A landscape with many valleys, sampled at points; each row gives a point and its height.
From any point a ball takes the steepest step (drop divided by distance) to one of its 2 nearest points. It stops when none of these is lower. Distance is the straight distance between rows; heights are no part of it.
j879 h=776: [141 150 102 123 214 177 158 122 132 144 106 108  73  80 124 148 159 141
 168 124 157 125 129 110 168 156 136 120  69 102 166 176 108 148 144 127
  91 146 138 126 131 139 145 114  89  87 160 168 139  99 103 150 172 149
 111  86 154  83 120 109  74 151 206 102 104]
j860 h=531: [114 106  80 198  82 119 142 136 101 110 151  80 110 111 165  93  98 136
 102 160 160 139 102 149  76  41 147 133 137 127 100 157 155 135 120 105
 158 113  85  84 120 138 160  85 135 127 117 108 183 157 138 125 109 184
  94  57 178 109 118 118 154 124  85 161 136]
j765 h=499: [105 132  89 178 178 119 208 101  89 122 130  62  58 102 111 151 117 169
 121 153 161 100 144 114 140 138 147 130  93 118 127 155 136 147 114 131
 124 120  61 106  86 146 143 104 116 130 142 131 172 115 163 132 167 186
 121  22 202 100 118 119 113 156 157 137  97]
j957 h=629: [101 123  69 147 116 108 142  94 128 145 118 152 145 165 116 146  94 161
  90 130 115 130 125 148 111 129 130 102 186  96  99  91 129  75 122 160
 136 167  47 137  55 128  79 195  96 112  89 114 155 115 179 155 153 181
 117  96 160 147 139 114 146 134  62 141 116]
j205 h=695: [114 123  67 173  46 126 144 141 121 115 118 128 130 137 118  97 106 146
 137 161 137 183 175 117 102  58 144 106 174 113  82 143 157  92 133 123
 156 152 104 118 106 120  98 151 128 119  87 110 144 115 139 122 116 182
  81  84 184 124 129  75 145  78  46 146 129]
j36 h=142: [146 118 129 164  60  98 155 123 116  90 162  77  89 151 138 115 148 193
 122 151 120 150 123 102  84  98  85 169  92 175 142 148 156 144 130 117
 127  89 146 114 173 130 173  46 151 124 139 163 164 143  78 118 136 108
 103 111 138 124 139 127 170  70 158 141 113]
j240 h=453: [101 115 136 117  74 104  65 146 121 118 113 142 175 126 156 105 101  86
 123 115 138  86  98 176 123  65 115 122 164 137 115 107 131 115  72 105
 106 129 111  91 103 118 149 159 115 150 132  83 111 150 144 118  65 148
 129 166 113 113 118 121 162 158  75 151 141]
j660 h=241: [115 124 146 143  69 124 133 127 102  91 141 100 100 142 182 122 141 153
 112 135 144 129  87 146 102  74 108 163  99 153 152 154 146 141  99  98
 105  79 124 101 179 124 156  79 164 110 153 158 143 138  92 130 120 118
 110 107 139  75 113 138 163 106 147 144 125]
j552 h=434: [139 134 172 113 125 119 132 134 150 141 151 142 104 164 102 139 139 141
 127 115  87 135 167  35 162 188 118 168 122 155 145 126 125 157 146 204
 132 116 154 154 164 128  90  73 169 125 124 184  60  94 117 124 123  70
 149 138  54 165 133 159 137 141 144 131 131]
j904 h=710: [107 118  96 160 181 134 118 136 155 135  89 126 158  97 104 105  95  89
 150 105 152  95 121 130 112 104 180 106 160  70  99 170 102 109 158 100
 156 191 147  98 122 162 111 140  93 116 129  69 127 130 155 106 144 178
 108 143 154 127 126 126  81 153  66 122 164]
j113 h=229: [154 126 128 147  60  99 131 137 140 133 133 112 121 146 121 117 142 144
 155 139  89 167 171 103 108 134 138 174 145 151 144 121 161 129 163 150
 120 145 158 170 169 118  84  99 162 143  91 151  78 106 101 120 101 106
 118 160 107 185 157 141 130  68  99 129 127]
j697 h=666: [108 113  99 160  48  94 133 130 120 137 128 147 135 175 158 119 108 127
 104 148 116 145 140 161 105  67 131 114 188 120 101 109 141  87 124 156
 126 147  77 129  93 103  70 176 133 131  74 106 125 104 150 143 102 173
  89 107 144 151 132 100 157 103  27 146 138]
j404 h=592: [108 111 179 109 133 115  91 105 147 129 137 137 156 174 141 105 125 105
  92 113 118  80 102 127 156 138  98 113 130 151 129  94 140 150  87 161
 114  81 108 119 117 117 154 120 152 138 116 116 121 145 149 152 110 121
 155 127  57 136 114 166 143 161 146 162 145]
j99 h=519: [119 113 172 128 209 118 115 115 130 110  87 110 154 152 144 109 126  82
 148  85 139  49 105 125 139 141 149  97 122 110 131 148  77 149 103 126
 140 133 143  91 121 175 137 110  93 126 152  82  99 155 169 115 107 112
 136 172  96 133 116 141  88 175 120 126 156]
j27 h=577: [135 112  93 197  85 100 141 153 125 128 138  68 105 143 182  77 106 115
 113 165 160 109  85 155  63  42 156 157 118 155 136 155 155 162 114 116
 134  95 122  64 136 130 168  64 174 165 106 126 139 156 125 100  91 185
  88 106 142 122 103 130 155 107  70 157 158]
j54 h=99: [125 111 139 125  95  92 117 138 110 129 180 136 133 128 103 148 120 170
  92 192 108 199 170 154 129 101 112  72 133 127 117  62 129  96 149 134
 169 146 125 199 129  82 115 164 104 191  96  92 192 146 135 144 122 100
 153 108 113 154 132 129 187  78 150 134  97]
j295 h=696: [117 124 119 135 211 133 141 104 111 140 109  67 129 102 117 130 123 100
  99 110 149  89  73 136 136 128 154  81 103 104 136 142 132 175 127 106
 112 127  98 133 105 161 187 103  82 140 129  86 185 163 165 139 135 147
 144  97 129 117 104 144  89 197 172 117 146]
j472 h=380: [134 118 131 140 128 114 109 125 122 132 137  98 146  91  97 116 142 141
 109 140 135 155 129 124 111 133 105 118 126 139 128 106 138 130 148 110
 143 111 127 166 144 118 153 101 110 166  93 112 173 145 119 140 150 112
 142 121 112 154 140 148 144 123 142 145 123]
j855 h=446: [120 139 122 156 145 117 166 112 146 147 107 120 110 161 157 180 133 152
  93 107 103  99 114 149 127 153 130 149 144 132 159 127 165 142 120 181
  90 123  70 131  88 110  83 147 150 142 110 133 127 100 173 156 152 160
 125  78 126 111 125 160 131 176 128 160 125]
j492 h=480: [114 126 191 123 109 159  89 155 136 185 118 104 188 140 139 113 135 106
  89 156 107 130  96 150  99 163 135 149 125 155 164 121 149 124 157 111
 118  82 144 169 179  99 108 109 182 178 142 127  94 148 124 129  73  72
 163 171  94 147 117 143 153 114 151 133 172]
j685 h=612: [145 124 136 115 150 113 186 108 114 100 129 124  55 150 149 148 151 131
 171  80 170 127 142  87 174 140 120 120  91 127 129 187  87 160  73 171
 109 123 101 114 113 174 172  92 121 104 166 150 134 136 125 126 154 142
 124 103 151 102 132 135  76 130 144 128 108]
j814 h=276: [111 177  97 100 160 186 144 125 153 147 116 137 130  87 193 113 109  40
 143 129 145  67  90 196 160 142 163 149 117  90 140 166 132 130 129 126
 112 143 167  49 143 134 156 181 116  96 205 151 123  98  97 143 103 137
 112  94 156  50 146 125  91 175 161  99 122]
j871 h=632: [142 129 111 132 145  77 147 106 126 126 145 154 114 139  81 140 126 155
 121 149 101 161 191  98 134 167 110 138 170 137 115  81 127 125 143 170
 149 159 123 169 100 114  83 129 112 132  76 113 123 112 138 122 168 121
 126 109 132 189 149 113 119 117  91 124 110]
j474 h=680: [131 145 104 156 145  90 161 109 139 158 113 156  99 141  88 185 131 168
 124 144  96 164 194 121 128 194 137 147 157  95 125 101 137  97 157 162
 135 177  99 188  99 108  39 164 139 125  95 141  79  81 151 121 174 138
 119 113 158 163 154 120 101 122  81 115 134]
j906 h=489: [156 145 128 135 173 124 182 107 136 124 140 112  64 110 105 142 161 183
 170 120 137 152 188  50 137 167 129 168  75 137 165 161 104 154 160 171
 123 129 155 138 126 147 137  39 139 145 132 171  95 106 113 101 172 105
 120 112 136 147 141 135  83 115 145 123 120]
j558 h=396: [148 146 127 137 126 153 156 119 137 121 136 139  68  83 105 163 174 199
 134 137 117 177 168  95 119 165 111 183  68 131 163 154 133 113 174 141
 109 138 145 149 165 127 118  83 144 127 147 186 102  83  83 131 180 108
 123 115 160 120 146 138 120 106 179 116 120]
j25 h=523: [164 139 162 113 176 123 150 123 137 142 167 144  78 149  86 152 138 181
 138 124  97 161 200  16 168 185 108 162  89 147 153 142 103 168 156 197
 128 134 152 148 128 139 111  45 132 133 109 180  85  96 106 111 168  73
 143 128  93 161 111 133 103 158 175 108 138]
j193 h=343: [115 123 144 162  79 128 161 115 125 132 126 108  97 161 194 148 137 173
  78 128 107 122 101 166 111  99 124 156 116 152 160 133 174 140 113 142
  91  99  94 116 149 108 101 122 166 129 123 160 127 113 132 153 135 142
 112  86 136  84 119 150 165 144 134 150 134]
j94 h=379: [118 120 120 111  70  98  70 173 112  87 120 118 156 117 156  93 115  75
 164 105 158 107 106 142 138  54 107 159 128 148 108 146 109 145  66  87
 118 112 152  70 125 123 202 111 122 143 152 112 104 145 124  67  48 134
 116 178 136  97 121 132 143 144  86 161 147]
j342 h=812: [126 115 174  80 131 152  86 130 119 159 129 180 187 150 121 143 137 119
  87 135  98 132 108 166 154 155 113  87 149 131 116  68 118  76  97 131
 112  90  95 184 110  74  86 208 155 118 124 114 143 129 138 153 113  89
 173 163 120 137 146 122 164 119 154 104 119]
j166 h=721: [151 164 107 105 242 192 151 112 147 140 110 169  79 134 113 178 142 148
 155  92 152 115 141  98 194 166 120  94  91 129 121 145 100 148 111 133
  83 157 137 119  93 154 126 153  68  68 140 176 130 110 124 146 164 135
 129 137 138 100 103  83  78 153 202  68  97]
j891 h=451: [115  95 119 147  86  79 119 126 131 105 185  90 133 152 106  88 121 139
 118 170 145 135 142 127 118  90  93  99 135 170 134  74 144 145 119 152
 157 104 135 140 127 113 168 111 122 172  83 128 173 167 132 144 118 138
 127  95  85 161 126 160 173  95 133 168 107]
j274 h=796: [126 140  89 186 164 141 154 141 136 156 114  72 124  75 121 120 123 117
 121 144 160 111 100 129  87 130 182 149 116 110 136 175 144 134 188  90
 143 142 120 112 124 148 135  78 124 167 129 111 143 120 153 109 147 161
 104  97 169 129 127 155 101 133 101 140 161]
j267 h=707: [127 126  91 162 134 132 147 135 137 107 126 115  86  76 135 125 149 114
 197  93 167 129 148 111 127 110 155 147 116  99 131 200  94 135 151 113
 144 148 168  93 128 165 151  94 142 101 146 134 132 112 124  93 158 161
  88 106 163 117 148 134  68 101 104 140 133]
j773 h=202: [138 123  96 183  89 110 140 158 150 160 111 107 146 149 159  87 102  85
 136 133 124 108 131 147  87  63 186 161 159 118 131 150 153 132 166 147
 115 151 139  76 129 128  86 104 182 180  94 105  77 114 144 100  97 184
  98 124 117 158 124 131 144 101   8 154 184]
j955 h=424: [148  91 130  83 111  71 109 150 149 130 191 148 143 178  73 106 114 122
 122 169  81 137 201  70 143 161 119 131 164 171 130  39 132 134 138 190
 139 181 173 183 133 106  94 134 154 153  84 107 129 111 108 142 116  89
 143 142  47 225 134 144 147 102 138 117 111]
j748 h=641: [137 134 121 156  95 133 147 152 141 149 132 104 102 130 215 111 123 100
 115 144 147  93  77 176  86  92 172 186 101 134 175 169 146 154 137 113
 120 109 150  48 157 132 135  78 188 172 143 137  99 136  99 108  96 146
  94 125 128 106 102 163 142 130  93 142 161]
j668 h=517: [135 115 133  77 108  81 119 114  93  81 163 184 126 163 124 141 116 166
 130 100 147 132 133 110 149 116  67  86 164 139  75  72 106 116  72 142
 138 140 115 113  67 134 163 172 100  93 124 128 154 160 121 143 135 123
 157 162  86 156 136 102 167 134 122 142  69]
j493 h=554: [121 121 120 141 173  90 219 103  99 130 130  74  48 159 117 137 125 134
 122 128 161  99 154  87 162 152 134 114  97 144 136 164 116 174  75 164
 103 104  66 121  98 162 164  74 141 151 132 134 151 139 163 138 169 164
 134  59 159 121 120 153  88 150 150 151 119]
j144 h=575: [126 110  92 120 178 133 116 112  95 105 125 108 116  50  96 141 125 150
 145 114 156 151  95 124 136 106 111  83 107 107  87 152 117 144 105  72
 142 129 108 131 116 155 204 143  67  97 156 119 187 170 117 136 142 149
 137 109 146 119 107 101 103 157 181 111 112]
j11 h=536: [122 143 119 140 192 146 155 111 133 159 102 121 123 142 105 179 134 158
  76 118 115 103 109 129 149 170 118 110 115 124 141 121 143 155 127 156
  90 131  72 152  92 117 124 154  99 123 111 129 152 113 157 162 173 153
 147  83 134 104 105 128 118 203 181 114 116]
j727 h=392: [123 116 158 113  59 116 125 124 111 105 171 155 128 176 144 138 127 156
  97 141 101 161 145 146 138 108  71 117 124 167 122  75 137 131  84 148
 125  94 102 150 138  84 112 159 147 107  97 141 135 124 105 162 136  90
 158 118  95 129 143 134 205 112 151 132 110]
j242 h=613: [116 117 145 159 252 135 146 112 133 136  88  59 127 136 138 110 121  94
 132 109 143  66 110 119 139 158 180  74  99 108 148 168  84 172 147 132
 126 141 130 108 108 176 148  86  80 158 138  81 129 156 192 129 142 121
 126 139 114 145 102 152  64 187 141 116 166]
j561 h=775: [129 118 143  88 137 146 105 119 100 133 139 165 151 110  93 161 143 143
  97 148 114 175 126 158 138 150  99  78 129 114  98  93 118  95 117  98
 140 111  97 175 126  92 124 195  96 119 116 119 170 139 127 165 155 120
 167 146 135 131 133 108 168 119 177 102 103]
j832 h=84: [149 142 141 154 135 121 122 134 142 142 112 100 129 119  88 124 134 130
 163 125 101 150 175  79 106 169 154 147 141 133 143 134 122 123 193 155
 141 172 176 172 162 134  77  88 137 144  97 131  66 104 132 108 136  94
 131 174 101 203 152 148 105 101  99 132 144]
j926 h=262: [139 140 144 155 129 146 116 136 130 161 111  92 132  93  93 133 154 140
 118 149 117 169 125 100 101 175 128 155 102 143 147 143 138 128 185 112
 134 128 144 175 167 133 120  69 130 168 110 129 114 131 122 130 147  98
 140 153 112 175 145 161 119 111 152 132 142]
j350 h=309: [136 123 126 190 142  95 123 143 149 150 114  78 149 150 145  86  92  89
 126 137 114  68 116 138  98 118 175 136 163 139 138 132 141 153 157 153
 127 125 152 109 116 140 103  83 153 186  89  94  89 131 171 114 111 157
 114 131  98 179 125 170 126 129  48 167 179]
j696 h=620: [130 119  60 135 216 130 131  91 115 138 106 136 108  86 106 161 106 158
 143 105 164 125  99 123 154 137 118  65 134 110  76 133 129 142 114  88
 125 164 103 120  64 170 168 183  42  67 147 133 185 163 142 134 144 163
 118 107 140 127 110  78  85 155 156  86 108]
j759 h=820: [135 126 153 134  96 126  94 138 110 164 126 125 146  79 102 137 153 157
 113 178 100 220 138 147 118 146 124 127 113 108 115 106 148  83 166  77
 122  86 148 203 163  98 113 126 148 160 122 115 160 127  98 133 112  84
 143 170 140 155 142 113 158  62 181  99 126]
j435 h=708: [132 135 115 131  59 155 124 168 136 157 112 128 135  98 203 115 132  89
 143 159 148 141 104 186 100 102 171 201 107 110 157 167 132 118 160  82
 122 125 151  78 187 115 103 126 170 165 149 125  78 136  75  94  87 139
 100 173 146  85 106 119 149  98  89 116 165]
j984 h=749: [129 130  69 168 139 133 144 152 138 138 123  95 101  88 162 112 102  86
 150 132 176 111 114 141 110  85 195 153 117  88 110 197 132 138 150 101
 154 141 125  50 132 159 148 111 149 130 153 117 155 129 139  97 134 185
  95  65 176  95 136 149  93 131  91 133 149]
j362 h=760: [124 123 156  94 191 161 111 107 114 144 109 117 181 110 113 126 119  96
  59 107 128  80  58 153 131 145 119  75 115 120 129 118 141 155 117 107
 119 100  88 139 114 136 182 154  95 134 149  99 163 165 153 152 121 117
 184 113 102 105 113 126 137 201 206 113 133]
j235 h=78: [128 120 100 160  60 109 103 166 145 126 115  95 156 119 143 105 121  88
 155 141 147 147 120 138  97  59 152 142 159 125 122 147 138 133 139  99
 132 138 152 108 143 124 131 102 139 167  95  98 123 133 109  97  93 164
  94 160 133 133 115 108 141  98  48 137 156]
j740 h=419: [107 191 146  84 142 167 159 144 147 124 133 115 153  99 215  83 129  49
 138 116 148  54  88 175 130 147 166 167  69 105 172 184 108 149 124 122
 128 110 178  58 150 146 148 109 144 146 219 131 101 112  97 111  94 118
 111 134 150  67 133 149 114 161 156 116 156]
j2 h=808: [130 151 162  91 124 160 138 126 172 130 109 200 135 155 173 145 146 102
 161  76 110 104 147 153 153 167 150 160 162 110 161 139  99  92 136 167
 111 163 152 118 128 120  56 163 155  81 140 154  48  78 121 119 145 125
 118 155 130 118 149 147 111 107  83 126 122]
j682 h=337: [115 144 120 148 140 166 139 138 137 189  79 125 142 118 139 165 133 120
  96 156 106 135  94 194 108 164 172 132 132  80 157 135 167  99 161 108
  91 134 104 151 146 105  79 183 135 146 151 122 117  98 145 149 131 146
 117 106 153  85 128 140 107 133 151 110 152]
j15 h=853: [125 117 186  56 146 168  90 115 124 144 109 174 205 165 121 128 124 106
  81 105 115  64  90 149 140 151  94  93 138 154 123  80 143 107  83 128
 113  91  89 148  87 111 135 200 135 121 146 121 129 152 161 148 112  97
 189 160  99 110 132 112 163 170 141 118 120]
j499 h=842: [127 118  82 174 152 137 146 118 128 153 116  95 145  74  69 105 112 127
 102 152 146 134 150 120 112 123 154 121 164 105 113 139 140 128 173 114
 168 135  98 152 106 136 117  96  93 163  81  84 155 138 170 108 147 174
 119  74 162 174 138 124 118 120  82 154 143]
j283 h=445: [111 127 108 126 150 175 113 127 126 156  93 125 146  80 123 159 131  99
 116 134 129 146  76 174 126 132 155 112 131  98 123 134 155  99 130  66
 119 130 108 143 156 119 142 199  87 101 166 131 138 123 118 158 134 146
 126 117 157  73 122 123 103 146 166 105 129]
j53 h=698: [133 125 108  92 126 146 109 111 121  76 123 175 104 106 123 167 146 139
 179  65 140 142 125 110 154 115 103 120 152 117  90 142 103 112  90 108
 132 141 142 118 112 134 160 177 109  46 150 150 120 139 114 119 147 143
 131 155 159 114 129  98  95 118 135 118  96]
j215 h=153: [127 156 154 143 160 178 144 150 146 162  83 112 162 103 160 137 124  99
 127 132 110  97 108 164 104 179 187 144 128  91 183 168 129 123 191 122
 121 155 152 113 153 140  89 135 134 153 148 118  79 100 143 135 129 119
 124 136 122 124 130 172 106 151 119 135 165]
j503 h=732: [140 156 124 168 128 123 142 123 129 171  91 134  89 105  98 160 144 173
 131 149 110 174 179 152 104 179 171 159 129  83 148 147 151  90 196 131
 125 167 117 176 137 127  59 153 162 142 113 155  64  82 132 113 144 140
 108 125 150 145 163 143 100  92 118 116 150]
j497 h=719: [121 143 180  57 110 162 127 126 126  99 133 148 144 150 155 127 154 112
 126  82 153  93 101 123 167 114 101 146  85 152 153 151 125 142  71 130
 117  60 124 106 138 132 155 137 169  90 196 180 115 134 124 128 106 112
 164 128 133  52 108 137 144 142 163 129 127]
j361 h=609: [156 130 127 111 183 117 131 105 130  98 142 141  95 122  83 116 149 135
 176 106 122 149 182  59 153 151 121 113 136 138 117 118  93 151 146 145
 141 136 171 142 108 161 133  73  90 106  93 110 129 142 124 105 167 109
 112 153 117 184 124 108  73 115 108 114 119]
j750 h=718: [132 131  75 133  56  95 146 125 129  61 163 144 110 140 101 101 120 138
 175 145 123 166 187  96 120  60 111 121 195 129  90 115 137 130 121 156
 158 149 147 116  85 127 124 138 119 113  99 120 153 125 136 120 137 152
  89 100 174 167 142  87 129  65  58 158  94]
j345 h=342: [109 152 182  99 123 176 120 148 146 147 106 136 187 137 171 132 146  95
 112 122 111 103  99 159 117 154 138 158 117 138 184 143 147 125 150 133
 111 101 145 137 161 119  86 129 164 150 156 140  79 120 127 127  95  99
 141 141 128 102 119 155 132 135 124 128 166]
j280 h=500: [153  95 176  73 122 112  83 137 130  98 150 178 149 167  87 101 136 109
 128 124 109 110 165  73 160 151  95 112 172 169 106  49 101 126 105 163
 136 152 150 150 130 104 125 129 140 120  93 120 125 123 119 130 115  75
 159 184  50 179 131 122 144 126 134 121  86]
j958 h=214: [114 110 143 147  65 111  72 165 149 161 115  94 189 135 130  87 119  88
 134 166 121 133 125 144 103 103 149 127 172 140 138  93 137 126 140 108
 113 129 154 151 149 100 116 107 137 196  85  92 111 141 113 104  73 120
 126 184  83 175 126 135 147  96  95 136 150]
j278 h=552: [141 111 116  86 103  84 118 138 115  88 168 186 130 161 103 151 110 165
 129 145 123 168 160 134 135 107 103  73 191 133  88  41 105  95 114 156
 165 190 119 154  74 105 119 184  97 134  99 108 180 151 129 163 136 129
 143 146 120 165 137  88 167  89  87 133  64]
j475 h=735: [150 128 142  80 141 161 114 118 103  89 145 187 124 101  95 166 158 159
 132 109 121 174 138  97 157 135  85 102 106 147  98 116 117 120  95 101
 140  86 125 141 131 117 158 162 105  79 141 156 142 135  94 148 166  97
 164 151 140 111 122  88 141 136 186 110  88]
j441 h=761: [110 119 133 131 185 147 118 124 160 135  76 167 160 147 130 131 106  96
 150  82 116  60  97 150 122 137 163 121 160  77 114 131  94 103 134 121
 122 188 131  98 110 160  94 180  96  98 134  94 103 117 166 132 137 150
 107 159 120 120 131 123  85 163  71 110 137]
j760 h=521: [103 112 152 138  99 124  91 113 137 144 121 144 165 168 165 113 104 104
  89 127  99  80  87 179 109 104 117 104 172 137 139  84 146 122 107 148
 100 117  90 122  97 102 116 166 131 163  93  73 113 141 155 150  95 145
 132 123  94 144 114 148 144 155  87 158 149]
j872 h=279: [116 131  95 107  84 144  85 165 126 103 136 132 133  75 178 103 116  80
 171 109 160 110 100 169 127  77 129 194  99 121 119 171 112 121 101  63
 143 126 160  61 158 123 169 139 139 118 193 134 115 137 101  76  76 138
 102 155 164  45 107 132 127 138 117 136 146]
j367 h=485: [149 139 132  78  98  79 154 108  95  59 191 160  89 179 108 148 124 171
 157 110 123 166 175  86 149  96  62  93 130 150  86 100 110 157  69 157
 146 106 133 106  99 152 199 125 120  95 126 147 174 144 114 137 165 112
 152 126 105 146 136 104 150 120 153 141  80]
j161 h=822: [131 150 159  63 211 188 129 116 131 145  99 152 203 156 109 154 129  85
  97  94 131  53  54 153 163 153 107  89 124 148 133 118 139 132  98 123
 104 107 105 128 104 148 154 202 116  96 184 141 120 147 156 135 102 114
 177 155 118  74 121  91 121 189 168  99 116]
j182 h=333: [151 113 142 140  67  94 141 123 147 134 151 136 104 184 139 123 135 144
 117 129  86 137 161  87 141 149 101 171 133 169 150 107 167 149 115 197
 114 118 142 155 161 103  80 118 184 125  88 169  85  96 109 130  97 108
 117 126  80 174 132 158 155 111 114 141 132]
j650 h=448: [128 147 127 115  65  94 152 111 109  68 197 152  98 162 126 145 118 187
 136 142  99 195 175 109 109  87  76 113 116 156 101  94 147 138 111 147
 147 118 129 145 126 114 145 141 125  97 107 147 168 128 105 147 162 105
 127  99 128 130 153 100 173 103 135 144  87]
j775 h=660: [131 126 133 106 139 128 126 120 126  85 121 144 114 119 144 139 152 102
 174  79 162 112 118 131 161 115 127 136 116 112 126 169  90 133  90 123
 122 127 137  97 135 154 164 115 120  79 160 141 127 125 122 105 127 134
 119 129 141  94 130 143  90 139 141 133 118]
j239 h=586: [101 119 203 110 140 156  72 136 144 148 118 103 198 141 123  82 126  92
 101 133 118  86  92 103 124 161 113 114 130 158 151 106 124 137 131 119
 142  82 155 145 165 113 145  99 150 159 131  98 105 152 141 117  85  80
 160 177  57 155 113 151 144 153 143 150 162]
j971 h=590: [134 128  85 108 151 102 127 101 125 123 131 188 119 153  82 145 105 165
 118 127 116 159 155 111 131 151 109  99 191 118 102  70 108  83 126 150
 158 184 104 141  64 136  90 175  92 101  83 110 161 123 146 156 171 155
 118 129 151 171 140  89 111 117  77 108  90]
j787 h=659: [123 119 105 132 192 109 116 107 129 111 104 144 125  97  82 112 122 132
 163  94 156 117 141 105 138 119 136  86 166 107  91 134  99 127 137 120
 144 174 148 125  78 167 133 112  77 103 107  83 152 152 160 104 148 155
 108 133 142 162 130  94  69 133  77 109 122]
j194 h=854: [137 125 195  88 119 182 105 150 135 156 139 142 158 101  85 116 161 130
 102 130 126 163 132  77 141 174 104 143  89 163 139 129 124 116 147 114
 142  67 151 176 186 113 126  94 165 129 146 166 119 128  98 120 122  58
 183 174 118 128 123 126 154 110 191 102 131]
j368 h=490: [102 128 101 155  97 114 134 107  86 100 153 103 118 101 146 131 104 169
 113 145 144 155 113 156  98  72 117 101 129 126  98 132 146 118 113 108
 147 120  90 120 116 141 153 135 101 101 124 117 189 149 139 151 135 160
 120  73 159 107 132 128 150 137 122 152 119]
j548 h=553: [104 146 161 100 172 130 130 138 136 110 115 104 151 147 178  98 118  41
 149  90 165  62 100 148 147 137 155 138  87 105 148 175  77 171  68 118
 145 106 147  85 149 162 183 102 129 147 213 108  87 149 136 103  86 117
 131 170 133  86 117 163  91 168 139 145 157]
j253 h=802: [135 123 168  82 116 153  91 144 111 100 151 125 154  99  83  97 167 138
  99 128 144 145 116  89 142 128  81 124  84 163 119 126 106 141 116  75
 150  56 141 139 170 112 198  95 133 136 139 146 157 156  90 123 130  71
 168 157 102  99 126 132 167 123 197 125 114]
j703 h=670: [164 140 103 105 230 146 136  93 129 131 112 179 114 154 107 172 119 160
 129  85 147 110  98 109 181 175 101  72 119 138  74 106 110 135 103 121
  86 149  99 118  51 174 135 161  53  67 132 154 156 142 151 154 148 132
 135 162 122 144 105  83 104 167 178  69 101]
j508 h=763: [132 129 173  76  88 135  96 143 106  68 152 146 141 125 111 113 158 115
 158  79 142 133 134  88 159 115  80 143  98 165 121 134 102 145  68  96
 118  64 152 117 146 121 195 105 152  94 163 170 128 144 103 103  97  95
 152 159 125  75 130 113 151 116 162 147 104]
j831 h=762: [119 155 137 101  87 165 118 159 162 145 116 169 155 126 195 117 133  71
 178 111 133 117 136 177 133 125 165 173 137 100 146 154 103 100 142 118
 110 151 174  89 155 118  75 164 157 120 148 122  42  92  98  97 101 129
 110 177 138  90 128 131 128  97  70 115 169]
j732 h=329: [135  94 138 132  68  81  91 166 137 147 152  99 164 143 100  83 119 111
 140 179 112 141 171 116 112 123 138 113 154 156 135  60 146 120 142 154
 132 161 161 186 133  96  89 126 138 196  92  96 136 124 109 129  66  98
 132 177  58 224 140 147 154  57 131 126 111]
j962 h=415: [126 113 165 158 159 117 112 136 150 136 101  82 152 158 144 111 123  78
 146 116 117  77 116 100 118 140 157 132 145 118 149 149  91 141 147 151
 136 115 174 109 142 152 118  72 133 151 122 105  85 129 156 114 128 108
 127 164  79 169 127 173 111 147  95 157 160]
j788 h=152: [111 143  58 103 110 161 104 157 141 149 115 145 113  67 176 110  92  65
 176 131 156  97  97 182 138 100 148 154 121  78  98 165 134 111 116  73
 151 155 146  43 168 113 158 222 116  81 205 158 115 118  85 107  94 146
 101 114 166  36 117 120 105 151 137 110 137]
j636 h=269: [151 137 139 151 107 114 143 118 118 127 150 105  91 124  97 138 148 194
  85 158 104 161 136  78 115 146  87 156  69 171 150 133 150 149 153 144
 125  89 123 151 156 120 143  56 152 153 128 165 149 110  92 148 165  87
 149  94 137 131 129 145 166 127 189 126 133]
j968 h=438: [110 141  87 183 117 125 170 121 107 112 134  98  80 109 139 156 120 196
 115 156 134 155 138 137  95 124 130 139 115 122 121 133 173 108 145 120
 124 129  88 140 130 123 113 128 124 115 121 141 166 105 136 138 166 167
 111  62 181  91 136 119 131 132 142 136 120]
j989 h=205: [143 117 134 155  92  86 146 141 110 155 184 123 121 140  89 123 115 187
  70 202  88 201 175 132 107 143  93 127 100 141 139  73 155 118 167 144
 155 122 126 189 158  96 110 131 140 191  88 126 165 152 111 149 138  80
 153  88 104 164 143 138 194  94 190 120 112]
j606 h=520: [114 114  88 125 144 167 107 125  98 101 123 109 117  58 125 154 136 139
 138 130 148 140  84 146 123 111 120 114  98 115 107 157 150 109 117  51
 129 125 120 116 169 130 185 158 100  71 185 158 170 143 103 145 142 138
 128 101 171  61 109 108 119 151 195 106 114]
j687 h=810: [118 146 119  78 153 187 125 124 173 141  88 197 158 156 163 159 126  80
 155  90 116  74 111 184 147 162 149 134 154  92 148 127  96  85 118 128
 109 164 142 105 114 133  79 216 118  61 159 145  82 102 128 139 129 144
 118 158 137  89 145 122  99 131 103 102 122]
j227 h=778: [140 137 127 166  96 118 111 125 110 189  92 121 103  96 108 151 147 176
 128 180  99 225 137 167 101 138 167 152 116  81 136 134 154  77 195  90
 123 120 143 179 158 113  79 133 167 153 118 131 108 105 120 122 108 121
 108 149 156 135 151 118 130  63 149 101 154]
j969 h=558: [155 112 163  81 142 113 100 113 142  81 132 191 117 154  95 119 153 116
 178  78 113 128 159  77 154 152 110 118 176 143  94  86  84 131 125 149
 133 165 173 136 112 130 103 114 115  83 104 117 112 121 116 119 150  93
 126 190  99 170 124  92  94 111 103 107  83]
j449 h=310: [121 114 130 177  65  82 157 122  99 132 173 116 114 164 155 118 103 188
  82 180  94 178 143 166  99 104  91 119 110 158 142  90 165 125 129 149
 137 114  91 171 151  84  92 119 140 146  89 132 157 136 124 156 129 121
 127  90 121 128 140 121 196  99 137 146 119]

Where does a ball stop that starts at each point below?
j166: j215
j687: j235
j362: j235
j274: j968
j15: j968
j278: j54
j253: j968
j2: j968

Call two points neighbours if one is among the 2 nearest of the other. Go from one point of each pair to the other, from neighbour to neighbour, staying as low as possible. Name the highest point that can't be avoided.
j235, j215: j404
j832, j54: j891
j54, j36: j25
j788, j235: j548
